Points, in no order, along strands that fork, close into loops and pass close to each other.
Points whose rows are less than 72.9 apart are linked; no others are. Some points are linked to none.
q482: [-23 -10  12   5  -7 -18  -2   7  15   4  20  10   2 -11  -6   2 -11  -8
  -2  -5  -9  -6   1   6   3 -32   8 -15  -2  39 -10  -2   4  14  21   0
 -13 -19  18  17  -6  20]
q45: [  5 -31 -13   6 -11  -3  -4  16   2   8   3  -8  -8 -16  -5   0 -10   3
 -11  16   2   5  15 -11  12   8   2  10   8  20 -24   1 -18   8   2   2
  -6  -7  28  -9  -6  14]
q309: [-13   5   3 -20  22   4  13   1  13   6  11  33 -13   6   1  -7  -8   2
 -17  12  14  12 -23  -8   2   5   7  -9  17  -6  10  -5   2  -6  20  18
  -6 -11 -15  17   6  13]
q31: [-24  19  30   3  -6   4 -26  14 -23  12 -21  10  18 -16   1 -11   6  -1
   6  -7  -4  10  18   6   3   0  13  -5  12   0  14  -7  -4  20   7  21
  -8   0   7  -2 -14   0]
q977: [ 21  13  20   4   6   6  -2 -23  13 -13  12 -12   8  -9  25  -5   2   8
   5 -10  -3 -12   1  23 -21 -15   5 -10  10  -7   7 -13  -1 -10   6   2
  18   9 -14   7   4 -35]
q160: [  2 -11   0  -9   1  -9   8   9  -4  -4 -12   9  15  -6  -2  -1  11 -10
  -8 -27  -5   0  15   5  -8  -7 -22  18  -5  -8  -5  24  -8  -2   4 -14
  16  -8   6  -4   7   8]
q968: [-11   1 -20 -27  -6   1  21 -14   2 -24 -14  18   8  16  15  17   0 -28
 -12 -22 -11  12 -28   1  24   2  -6  15  -3 -26 -21 -10  -5 -13 -20   0
  -7  10   2  10  -3  20]
q92: [ -6  -7   0 -17  17  15   5  -8  13  -5  10  27 -25  14   8  -9 -20   2
 -39  29  10  12 -22 -14   5   8  18 -15  14   6   1 -19   2 -12   6  16
  -8   6  -8  10  11  12]
q819: [ -2 -14  -5 -15  -2 -16  16   1  10   7  -2   8   9   3   2   9  20   1
   2 -17  -6 -15   7   1   1   9 -27  19   5 -28  13  17   0  -2  -4  -7
  27  -1  -2  -5  -2   3]
q751: [ -2  26   5  -5   3   3   9 -28  -1  -2   0   9  22  -9   5  -2  16  23
  15 -13  -7  10   4  11 -18 -28  -3 -17  13  -6 -12   0   6  -2   6 -21
  20  -1 -20  -5   4   1]
q779: [-21 -31   0  14   4 -19   3  18   6   0   5 -10 -20   8   8   9 -19   1
 -26  -6   8   2  -2  -9  21  -2   8  -9  13  19 -20  -4  15   5  -8   0
 -24   1  21 -10  21  -6]
q561: [ -3   2 -16  -5 -12  -6   1  10  -3  -2 -28  -1  18  -3  12   7   5 -13
  32  -2   2  -1   5  -3  15  -8  23  10  12  -5 -21 -18  10   6  -7  17
  -4  -5  20   5  -7  -8]
q696: [ -2  10 -18 -19 -20  -1  14  -9  -9 -21  -8   9  -2  22   5  12  16  -1
  26 -11 -16 -10 -29   5   5  17   2  15  -5 -44  18  -2   4 -16 -14  -1
   7  13 -27   8  -2   1]
q134: [-18 -21  -6   1  11  -8  11   1  12   2   5  -2 -40  24  -6   9  -2  -3
 -30  -1  11  -5 -12  -8  21  21  -3  -5  -7  -5  11  10  24   0  -8   6
 -13  -8  -3 -17  34  14]
q122: [-14  -3  24  25   9   1 -27  13  -9  -4  14 -19  -8  10 -10  -5 -27  15
 -23   7   7  12 -11  -1  -4   9   4 -21  -6  16  14   2   8   9   5   1
 -28   5   0  -3  19  -9]
q404: [  4   5  -8  -5   4   8  25 -18  -3  29   5  -3 -13 -19  -5   3   8  13
   6  -6   3  11  22   2  -4  -4   3  -3  -5 -14   6  19 -21 -10  20 -22
   2  -6  -9 -12   2  11]
q148: [  1  15  -8  20   4  -7  19   1 -20   8 -38   1  31   0 -10  20   5   8
   1 -28  16   3  14   3  -8  -8 -14  12 -11  -2 -15  14  16  -2 -17 -14
   6  -4  11 -26  16 -14]
q497: [ -6  -5   2  -6  -2  -8   4 -14  18   1  26   0  -7  -8  -1 -18  14   8
  13  16   4  -7   7   0  -6 -13  11  -9  22  17   1  -6   8   4   6  16
  24 -10   0   8  -7  11]
q191: [ -8   8 -18   0   1  -7   9   7   1 -10 -16  -4  28   8   6  15  -5 -12
  28 -13   0   9   4  -5   6 -17   5   6   2  -2 -43  -6   7   5 -15  -3
  -3  -1  22   7   6  -6]
q203: [ 35  -4  -9  -1   8  13  -2  16   6 -21  -2   1   0  17  -6  -3  -5 -10
   6   2  10 -11 -20   5 -26  22 -16  15 -18 -17   9  18   2  -9  18   5
   3  -1 -16  10  16  -6]
q486: [ 14  27  10  19   5   6  22 -11  -3  15 -14 -16  17   8  13  21 -10   5
  28 -10  18  -9  11   7 -13  -3  -4  -4  -7 -17  -2   3  14  -8   5  -1
  -7  20  -5 -19   5 -32]
q610: [ -3  14 -23 -33 -16   4  21 -12  -1 -26  -7  13  -7  19   0  17  14 -19
   9  -7  -7   5 -27  -3  21  10 -22  15  -6 -32   9   3 -14 -11 -13  -2
   6  21 -10  19 -18  21]
q602: [-10  11  18  -8 -11   7 -29   7  -3   6  -2  15  11 -17   7 -12  -1  14
  -5   9 -16  11 -11  13   5 -10  11  -5  18   1  22 -19  -9   9   7  16
  -6  -2  -8  13 -20  -2]
q319: [ 28  12   4  -2  -1  19   0 -19  11 -20  22 -15  12  -8  22 -15   3   3
  13  11   8 -11 -12   2 -29 -11  -1   0  14   1  -6 -17  -3 -12  -4  13
   6  15 -23   4 -17 -17]
q491: [ 10   2   1   7  10  -5  -1   2  -9  14 -18   2   7   7   8   7  -2  18
  -8 -13   6  16   2   5   0  14 -11   9   2 -35  11   8  -6  -8   0 -10
 -12  -3  -6 -12  16 -22]
q905: [ 15 -16  -1  19  20  -5   2   2  25   5  22 -18 -17  -1  -8   4 -21  25
 -15  18  15  13  10 -12   8  -7   2  -6  18  22 -20   5  -6   8   0 -13
  -5   4  15   2   9 -14]
q378: [ 17  14   2   7   5   7 -14  -2 -14  21  -7 -26   0 -10 -18  -7  -4  -9
   4  24  14   1  16 -14   1  11  13   2 -24   0  21  -6 -13   8  -5   7
  14  18  16  -2 -24 -28]
q140: [ 21  -2  -4  -1  -9   9  13  -3  16 -14  11 -16  25  -8  24  -7   7 -16
  16   9   8 -31  -1 -11 -20 -21 -11  12  14   9 -14 -13  13   1 -15  24
  13  16 -10   3 -29  -1]
q283: [ 14  -4 -22 -27  -9  -4  -7   9  17 -11  -4  11  -2  21  12  15 -12 -10
   0   4 -13   0 -34   1  25  18  -6  10  -6 -30   7 -23 -18  -2 -10 -10
  -4  10   2  35 -12  -9]
q506: [ -8 -13 -20 -11 -18  -4  -3  10   1   9  -5   0 -21  -1 -23   4  -5  -6
   4  21  -3   4   4 -13  28  21   9   9 -16   2  -2  -4 -19  10  -1  -2
  -1  -3  24   3  -8  22]
q368: [-10 -16  -2  18  20  -3   2   7  -3  12   7 -26 -36  15 -25   4  -7   0
 -37   5  19  -1   9 -12  19  21 -16 -10 -19   4  10  17  13   6 -17  -8
  -7   9   2 -18  22  -1]
q80: [ -4  -8   8 -15  12  10  -6 -12   0  -9  18   4 -19  -4   1 -21 -17   4
 -36  29  10  15 -10  -9   3  -5  17 -14  15  16  -5 -21 -12  -4  -6  15
   7   4   4   8  -5   3]
q658: [  5   3  10   9  -6  20   3   2 -11  -9   3  -4   3  -9   3 -10  -9 -17
  -4  11  11  -4 -12  -4 -25 -10   9   0 -10  17  -4   3   6  -3  14  14
 -25   0  -8  -5  -6  13]
q268: [-16  -1  22   7  15 -11   0  12  13  36  15  18  -4  -2 -16  -5  -6  20
 -35  32   4  -1   5 -29  18  17 -10 -13  15   9  22  -5   2   7  -6   8
 -13   8   3 -10 -24   7]
q713: [ -8 -24   6  -9  -2 -11  -2   2  18 -17  22  -3 -18  15   7   0   9   3
 -10 -11  -8 -19 -16  16 -11  16 -14  -2   6 -17  26  11   9  -9   1   6
  17  -7 -23   5  22   4]
q775: [ 10  15  -3  10  21   7  -3  -6  -5  23   0 -16  -9  -6 -31  -8   4  -4
 -17  25  14  -7  12 -13   9  22   3  -3 -22  -1  35   9  -2  -5 -17   5
  16   3  -9 -12  -6 -23]
q405: [  8  -3 -19 -12   8  10  13   5  -5  13 -14  16 -12 -19 -25  -6  14 -10
 -21  23  20  -2   4  -9  11  22   3  20   5   9  14   3   4   0 -11  23
  22 -14   5  -9  -4   8]
q895: [ -5  -9 -21 -29  -2   8  11  -1  -6 -18  -9   7   8  -2  17   1  -2 -22
 -10 -13  -8  14 -18   2   2 -11  -4   9   4  -4 -30  -7 -15 -12  -7   0
  -5  -1   3   9  -7  15]
q927: [  8  14  18  10   6   5  -8 -20  16 -10  26  -1  -8 -15   5 -24  14  11
  16  11  11  -9  17   9 -18 -11  30  -5  28  29  -6 -10   6   1   8  28
  11  -6   0  -1  -5  -7]
q457: [-38 -21   9   3  -1 -17  15   4   6  -4  16   0 -21   4   2   0 -11 -18
 -19  -6   4  -5  -1  -9  13 -20  18 -19   1  30 -17   1  21   9   1   7
 -20 -11  18   0  12  23]
q821: [-34   8  -3  -5 -13  -9  20 -15   1  -6   8  10  14  16  -4  10  -2  11
  19   5 -11  11 -19  -9  17 -20  -3 -19   5   2 -22 -10  16  -1 -18 -11
 -13  -1   3   3 -12  27]
q276: [ 15   1 -15 -14  -2  -2 -16  12  -5 -28  -6  -1  -2  27 -20  -7   7  -2
  17   8  -4  -9 -22  -4  -5  24  -9   8 -15 -17  15   4   3   1  -3  -5
  24   4  -9  14   0  -2]
q73: [ 22  10  -2  16  18   4   3  -3   6  16   0  -4 -17   5 -24  -2   7   7
  -4  13  11  -9   3 -11  -1  25  13  -3 -20   3  30  10  10  -8   9   1
  -5 -22 -17 -14  18  -7]
q790: [ 19  14  -3 -15   7 -10 -13 -14  16  11  15   0 -10  16 -14 -19   2  -5
  -9  23  -5  -7 -15 -21   5  -2   1 -14 -18  11  22 -24   0  12 -12  -9
  22  -3  -2  22 -24 -13]
q620: [-13 -10  -3   6  12  -3  17  16  -8 -11  -8  10  16  -6   0  -5 -11 -23
 -20 -17  10   4   5 -12 -16 -24 -19  14   0  30 -43  17  16  -3  -4   3
 -14  -5  10  -2  10  15]
q454: [-22   0  11  -8 -16 -21  14   7   3   1  -9  23  23  -4  17  17  16 -16
   7 -34 -20  -2  -4  22   6 -11  -9  19   4 -34   1  -1  -3   1   5  -4
 -16  -8   0  11 -20   8]
q200: [  7   6   5  -2  11  -6  -1 -25  12  13  10 -14  -8  -2   6   3   0  17
 -16  -8  -4  10   0  10   6 -22  16 -30  -6   3  16 -10  -3  -6   0 -18
   7 -14  -5  10  22 -20]
q836: [ 22   4 -19 -22   1   7  -8  -1   4 -19  -4   1   5 -13  13   0   7 -13
  25 -17 -14  -1  10  22 -16 -11  -3  17  11  -6 -19  -1 -21   1  15 -20
  33   4  -2  21  -3 -12]
q867: [  2 -11  -3  -2  25   8  -3  12  -6   5  -7   5 -20  -5 -21 -15  -5  -1
 -34  26  26   1  13 -21  13  24  16  13  15  10  -3   0   1  -1  -9  31
  15   0  18  -6   5   2]
q100: [ 18   2 -13 -12 -18   4 -14  -6   0 -16   1   2  -6  18   4  -4  14   9
  24   6 -15 -18 -25   0  -6  21  -4   4  -7 -24  26  -6   3 -10  -9  -4
  21   7 -35   8  -4  -7]
q335: [  6  -1   8   8   4   4   0  10  -4  -6  -2   5  11  -3   1  -7 -12 -23
 -19 -15  -1   1  -6  -6 -16 -19  -3  -1 -20  26 -14   8   6   1  15  -9
 -25 -14   2   6  10   9]
q9: [ 16  -5   0   8  14   9   7  -9  -2  25   5 -14 -11 -24  -4   1   5  18
 -26  -3   5  16  23  -8   6  -4   1   1   4   7   3  13 -24  -7  -2 -18
 -13  -8   5 -19  -7   3]
q195: [ 17 -29  -2   9  -2   6 -14  -7  -4 -13   4 -29 -22   2  11 -11  -6  -2
 -30   4  -6   0  -9  -2   3   3  15  -8  -7  16  -2  -8   3  -5 -20   2
 -13 -11   3  -8  20  -5]
q797: [  4  -2 -11 -12 -10  -6  -2 -16  11  11  14   6  -4 -15  -5 -12  30  16
  18   4 -13  -9  22   3  -3  -7   1   7  18  11   5   2 -13  11   3 -12
  43 -11  -3   2 -16  20]
q558: [-40  -3  29  21  -2 -12 -23  14 -15   2   4  -6   2   8 -14  -9 -16   0
 -15   2   5   1  -3  -9   6   4  20 -24  -4  24   5  -8  19  20  -4  17
 -25  -4  11  -8  10   8]
q355: [-19   8   6 -18  12   5   9  11  -6  22  -7  29 -11   2  -7  -3  -1  -4
 -19   7   8   7 -12 -18  15  19   0  -2   1 -18  22   1  -4  -5  13  15
 -13  -8 -12   0   0  14]
q759: [  2  10  -8   1   6  -1  21 -12   5  10  -4  11   3   2  -7  -8  14   9
  -8   3   9   0   0 -22   3 -11  -2  -7   3  12  -4  -4  22  -3 -16   2
  -1 -23 -11 -14   1  18]
q677: [-18   7   3  -1   7   3  17   0   5  41   4  24 -15  -7 -11  -1   1   1
 -24  27   5  -2   1 -27  28  18 -13  -5  -1  -6  29   5   5  -7  -9  17
 -13   7 -11 -11 -22   5]
q923: [-12  -1   1  -6   4  -9  13  13 -21 -11 -25  12  33   1   3   4   5 -20
 -10 -32   4   6  -4   3  -7 -12 -28  23  -5 -18 -18  20  -1  -6 -12  -3
   4  11  11  -4  -4   5]
q527: [  0 -30   2 -12   3   7 -18  -4   2  -7  11  -9 -32  -2  15 -11 -14 -10
 -40  20   0   3  -1  -3  19  13  21  -7   8  13   1 -20 -13  -2 -12  16
   7   3  18   4   5  -4]
q746: [  2  -9 -29 -10 -15   3  11  14   2  16 -12  20 -13 -12 -25  11   5 -14
  -8  30   4  -8  -4 -14  26  18   4  17  -8  19   4  -7   2  10 -11  13
   4 -12  14  -5 -16  19]
q334: [ -8 -11 -15  -5   8   8  12  -2   5 -11  12  -3 -19  30  -3   0 -27   6
  -1  39  24   1 -21 -15   7  12 -19  -8   4 -10 -21  -3  16  -9 -19  11
  -5  28  -6   0  -2   8]
q455: [  1   4 -18 -18   3 -13  35 -21  16  17   5   8  -2  12  -1  12  17  -2
   1  -1   4 -16  -1 -10  12   3 -31   3 -12 -23  19  11   9 -14 -23  -7
  28  11 -17 -13  -7   1]
q17: [  2  -3  20  19 -11  -1 -10  10  -5  -2  -5 -13   2  -9   7  -1  -3   1
  17  -8  -5  -4  35  15  -5   1  -3   8  -1  21  -8   8  -3  13  12   1
  -4   5  22 -11  11  -5]
q332: [  8   3   1  -4  -5   3 -22  21  -3  -5 -12  14  18   5   0  -2 -10   5
   3  13  -7   6 -24  -8   1   4   1   3   4   2   0 -16  -6   9   7   3
 -13   1   0  12 -16  -2]
q24: [-32  -9   8  11  -9 -16  -6  15   6   7   3   9 -16  -2   0   9   0  10
   6 -11  -4  10   9  12   8   5  11  -5  14   0   2  12   8   9  26   5
 -26 -21   5  -8  21   7]
q615: [ 20 -18  -4   5 -23  17 -13  -7 -18   0  -4 -18  -3 -12  12  -7   4  -2
 -23   8 -14   1  -9  -1   0   0   5   2 -13  11   3 -11 -13  -6 -22  -2
 -16  -4  -3 -13 -13  14]
q138: [ 26  -9 -22 -11   2   0 -24   8   7 -25  -8   9   9  -4  20  -2   9  -7
   8 -21 -24   2  -4  33 -15  -3 -15  22  19  -3 -16  -9 -10 -10   0 -15
  20  -9  -5  19   9 -18]
q239: [-25  16  12   0  12  10 -10  14 -30  18 -28   6  12 -19 -12 -13   8  -2
   3  -6  18  15  27  -5   4  14   9   6  16 -11  10   9 -12   7  11  20
   5   2  11  -6  -3   1]
q180: [-10   8  -4 -16 -16   2   7 -22  -6  -9   5   5   8 -17   1  -4  21  16
  24  -9 -15   4  12  12 -11 -20   1  -3  16  -4  -7   3  -9   2   8 -13
  35   1 -20   1 -10  20]
q12: [ -3   1 -12 -13 -19  -8   2 -14  -6   4 -11 -12   3  -1   8   6  12  -8
  25  -3  -6  -6   4  -5  24  -8  27  -4  -4 -12   5 -19  -6   2 -18   0
  14   2  12   7 -15  -7]
q782: [ -8 -16   1  -2  -8  -2 -21  10 -11  -9 -10  -9   3  12  11   2   1  18
   3  -4  -9   7  -9  12   6  21  -6   3   9 -28  13  -1  -4  -4 -15   6
  -8   6  -5  -6  16 -17]
q967: [-13  16  -9  12   9  -6  28   5 -19  -4 -27   2  39  -1  -6  12  -2 -10
  11 -28  23   1   9   0 -18 -18 -23  14  -8  -4 -29  25  13  -3  -8  -8
  11  13  15  -9   1  -1]
q11: [ 19  20   7  22  10   3  -2   4 -16  12 -35  -2  22   9  -3  11  -2  17
   9  -7  11   7   6   1  -8  11 -12   3  -9 -19   3   8  11  -5  -8  -7
  -9   6   3 -20  14 -29]
q458: [-25  -6  -6   0  -2 -17  -3   7  15  14  -1  25  -7 -18   0   8   2  27
   7  -3 -19  16   7  24  20 -21  10 -11  25   3  -9  -3   5   7  22   4
  -6 -23   7  11   8   8]
q667: [ 12 -25  -1  15  -7  -5  -5   8  19   4  18 -17  -8  -7   5   3 -13   5
  10  14   5  -3  14   2   0  -4  -7   3  13  20 -16   5  -9   9   9   3
  -7   0  21   0  -5  -6]
q252: [ 18  17  17  16  14  20 -20  -5 -10 -15   4 -17 -11  15  -8 -10  -6  22
  15  17  11   7  -1   5 -23  28  12  -7  -2  -8  19   9   0  -8  13  14
  -5   8 -20  -7  21 -19]
q890: [ -5 -10  16  -4  32  -5  -6  15   6  19   4  15  -6  -5 -17 -11   2  13
 -44  12  12   3  14 -24  15  23  -3   9  23   1  19   7 -14   4  -3  11
   6  -1  17  -2  -4  -1]
q646: [ -6  15 -17 -17   7 -10  30   1  18   9  12  11  27  16  -5  16  -5  -2
  21  -3   3   0 -11  -9  -2 -16 -37   4  -4 -21 -16   4  -3   3   2 -19
   3  12  -7  13 -21   9]
q113: [ 14   3 -15 -10   5   8   5  -5  11  -5   5  -9  18 -14  20 -10   5 -27
  12   2   4 -10   7 -12 -11 -30   5   9  13  18 -25 -21   2   5 -10  13
  15  -1   5  16 -19  -5]
q271: [ 10  11  23  14  -6  19 -13  -7  -4 -26  15  -6  -4  -1   7 -19   0   0
  14  15   6   0  -4  14 -34  -7  16  -3  11  31 -11  -1   6  -4  15  27
 -11   3 -12  -6   0   6]
q720: [-11  22  -5   7  10 -10  -1   5  -7 -18   2  -4  18  38 -23   2 -11   4
  32  17  13   0 -27 -14  -8   2 -16 -18 -24 -13  -3   7  23   4  -9 -11
   9  20  -5   7  -5  -8]
q193: [-32   6  18  10 -12 -13 -25   8 -16   8   0  -5  10   7 -17 -10   0   0
   6  11  -7  -2   0 -16  12   2  19 -16 -12  15   8 -16  16  20 -22  15
  -9   1  12  -7 -17   8]
q275: [ -3 -18 -14  -6  -3   3   0   1  -1 -19   2  -2 -12  27   6   5 -14  19
   1  16   7  10 -32  -3   6  26 -18   1   3 -23  -2   4   7 -14 -21   7
  -8  15  -7  -7  16  -4]
q205: [ 21  14   0  26  12  17  -5  -8 -12 -19  -1 -23   1  13  -8  -5  -9  22
  17  19  20  11  -5   0 -27   6  -8  -7  -2   2 -13  16   5 -11   0   0
  -3  18 -12 -17  15 -11]
q317: [  3   0   0   4 -33   5  -7   6  -6 -19  -5   6  -1 -15  23   9   7 -31
  33 -26 -27 -19  12  37  -8  -4  11  18   1   2 -19  -2 -10   2  19 -11
  -2   6   5  10 -14  15]
q164: [ 14   9  -3   0  -5  12 -15  18   4   3  -7  20  10 -12   5  -2 -12   0
  17   6  -8  15  -2   9  -7  -7   7   4  12  14 -22 -11 -16  11  29   2
 -19  -8   5  18 -12   5]
q495: [ 23  10  28  26  18  14 -28  -1  -7 -12  11 -24  -6   5  -5  -7 -15  19
 -15   6  10   8   1   7 -11  16   4 -12 -11   6  19   5 -12  -6   1  -4
 -23   9  -3  -3  15 -33]
q28: [ 15 -30 -10  18  14   0   4  16  16  -3  11  -9 -19  -2   9  15 -24  12
 -37  -2   2  17   0  -9   9  -2   6  -4  17  23 -30  -6  -3  -4   0 -15
 -25   2  11  -8  19 -13]
q280: [-12  11 -12 -24   7 -10  17 -22   7  25   9  12 -14   7  -5   0  22  13
  21  10  -2   0   9 -16  17   8  -9 -11   5 -25  30   2   0  -8 -11  -6
  36   6 -15   0  -5  -5]
q771: [-10  10  15  19  -6   5   6  -5 -22   3  -1 -26  -3  -4 -14  14  -9   4
   6 -23   4  -8  16   9 -18   9  -9  -9 -31  -7   6  29  -2  -1  13 -20
  -4  19  -9 -24  20  -2]
q975: [ -5   7  15  11  -5 -14 -20   3   1  15   0   3   8   3 -13 -10   4  -6
   7   5  -6  -7  11 -13   8 -12  21 -12 -12  23  10 -16  15  26   1   3
   3 -18  22   1 -14   1]
q162: [-21 -22   5  -2  -9 -15   4   7  16  -7  15   6 -24  26  -4   7   2  -3
 -14  -1  -7 -14 -24   0  14  26 -12  -4  -7 -11  22   6  20  -2  -4   7
 -19 -13 -11  -2  18  19]
q518: [ 44  20   6  19   7  16 -11  -1   3  19  -9  -4 -11  -4 -12  -1   2  -4
   1   7   4 -12  10  -1  -3  17  24   4 -22  10  24  -7  -7  -1  12  -3
 -11 -17  -1  -3   4 -15]
q23: [-17  -8   2 -18 -12 -11  13  17   1   5  -6   6  20 -13  13   8   8 -25
  14 -15  -1  -7   7   4  10 -10 -11  20   6 -17  -3   4 -16   8   8   6
   3  10  19  13 -31   5]
q647: [ 16 -18   2  -2  -8  -5 -35  21   4 -30  -1  10   4   6   7 -10   3 -14
  -5 -16 -21 -11 -17  25 -17   6 -19  18   0   3   6   4  -5  -1   8 -10
  10  -8  -4  22   9   2]
q375: [  5   6   4  10  -5   7  13 -22  -5  18   7 -19 -17  -1  -2  19  -6   9
   7 -12  -8  -2   9  10  -8   3  11 -17 -28 -16  14   8  -8  -6  21 -32
 -12  -1 -19 -14  16  -4]
q49: [ 26 -22 -15   0  -7   9  -9  14  -2 -29  -3   2  -2   5   6  -8   1 -22
  -7 -16 -12 -13 -18  12 -22  11 -10  22 -15   4  -7  11   1 -13   4  -4
  -1 -14 -12   8  19  13]
q990: [-23 -14  10  13  -5  -6  11   7 -15 -14   6 -18 -10   4  -5   7  -6  -6
  -5 -26  10  -4   7   7 -13   3 -10   4 -14  -2  -3  34   7  -4   9  -4
  -7   8  -2 -13  26   8]
q159: [ 19   9   5   3   5   1  -3 -24   5   2  -2 -15   5   5  24   5  -2   1
   2 -15  -6   1  -4  16  -9 -13  16 -22 -12 -15  12 -17  -2  -8   0 -18
   3  -3 -10  12  13 -35]
q578: [ 23  23  -2   6  -6  11 -10 -15 -15  22 -13 -17  -6 -10  -9  -4   7  -5
  11  10   0  -1  15  -7   5   1  32  -8 -29   3  21 -16  -7   5   0  -6
   4  -3   1  -4 -11 -17]
q861: [  9   4   5  25  -9  15  -5 -12 -23 -19   4 -28   8  -1 -14  -6   2  17
  10  13   6   0   3  -2 -29  -1 -16  -2 -14  19 -16  16  10  -2  -8  -6
   5  20 -10 -29   2  11]
q146: [  0  15  -6   4  -7   0 -13   3  12  16  -2  26   1 -24   8   6 -13  11
  22   2 -25  12   3  35   6 -28  10 -10   9  12 -17 -16  -8  10  30  -9
 -16 -14   4  20  -8   9]
q710: [-12  -4   2   1 -21 -15   3   5  13  -7   6  17  10  -8  20  14   9 -23
  17 -33 -29 -17   2  34  -3 -15   0  11   1  -8  -7   1   2  -5  16 -14
  -5 -12  -1  20  -5  13]
q292: [ -2  26  22  11   0   5  24 -21  -2   8  -1  -2  17   0  17  13  -4   5
  23 -20   2  -6  14  11 -18 -23  -2 -17  -3  -5  -6   2   8  -2  19  -9
  -5  10 -10 -12   4 -10]
q112: [  8   3  -5 -10 -19   4  -3  12  -7 -12  -7  -4   7 -11  10   4   8 -19
  25 -12  -7 -16   7  13  -8   0  -2  22   0 -11   1   4 -18   7  16  -1
  12  14   5  12 -24   3]
q694: [-12  -4  22   7 -12   0 -23   4 -17   3 -11  -9  21 -21   7  -6   8   7
  -1 -12 -14   6  32  13   2  -9  -4  -3  13   7   2   0 -11  11  -8  -2
   4   4  16 -10  -7  -8]
q153: [ 31  -3   4   7  -4  17 -12 -10  -4  17  -4  -8   6 -24   6  -4   4  17
 -27   6 -14  16   9  -6   4   1   0   1  -2   7   4  -6 -31  -7  -8 -22
 -21  -8  -4 -13 -19   1]
q612: [-23  10  22   5  -9 -18 -13  11  -1   5   0  18  12  -5 -17  -4   5  -8
   9 -12 -13   0  17   9   0 -23   1  -8 -11  30  -1   4   3  27  26  -8
  -2 -16  21   8 -10  19]
q440: [-16 -25   4  -5  -9  -5   6  -6  -4 -31  21 -14 -12   9   0   4   5   6
 -11 -21 -11  -6  -4  18 -15   4 -26   1  -3  -8  -2  29  -2 -10   1 -14
  13   4 -15  -7  23  15]
q312: [ -4  16  -9 -16  -2 -10  18 -20  -3  27 -13   7   5  -4   7   5  22   7
  26  -8  -2  -3  15  -9  14 -11  18  -5   5 -25  17 -10   5  -1  -6  -8
  23  -5 -10   0  -6 -13]
q989: [ -6   5 -15  -7  20  -2  12  -5  16   8   4  -3  21  -7  18   9  -8 -17
  13 -13  -1   6  12  -8  -2 -36   4  -1  13  13 -40 -13   3   2  -3   1
   5  -8  15  18   5 -21]

A tip is a point with one link. Name the tips that can be reached along the links from each point below, in the order of the rows.
q195 -> q368, q24, q239, q861
q819 -> q620, q200, q334
q710 -> q895

A fork is a point with three links, a tip a point with one. Leave the first point through the second and follow the links. Name the first fork or tip that comes.
q495; q122 -> q667
q457; q482 -> q861
q335; q658 -> q11
q148; q967 -> q200
q138; q647 -> q895

A piece is two or more points that can be reached from each other along the links. Count, over all rows, the pieces, the separate loops (a circle has one, a figure eight two, a Y none), the forks (points with three links) and the tips (points with one).
pieces -> 4
loops -> 2
forks -> 4
tips -> 8

Name the points in between on the shortest way along the links from the first point to the second, in order.
q334; q271 -> q275 q782 q491 q11 q486 q292 q751 q180 q797 q497 q927
q276; q454 -> q203 q49 q647 q138 q836 q112 q23
q180; q977 -> q751 q292 q486 q11 q148 q967 q923 q160 q819 q455 q280 q312 q12 q561 q191 q989 q113 q140 q319
q193; q506 -> q975 q612 q482 q457 q779 q28 q905 q667 q45
q195; q252 -> q527 q80 q92 q309 q355 q677 q268 q890 q867 q405 q746 q506 q45 q667 q905 q28 q779 q457 q482 q612 q975 q193 q558 q122 q495
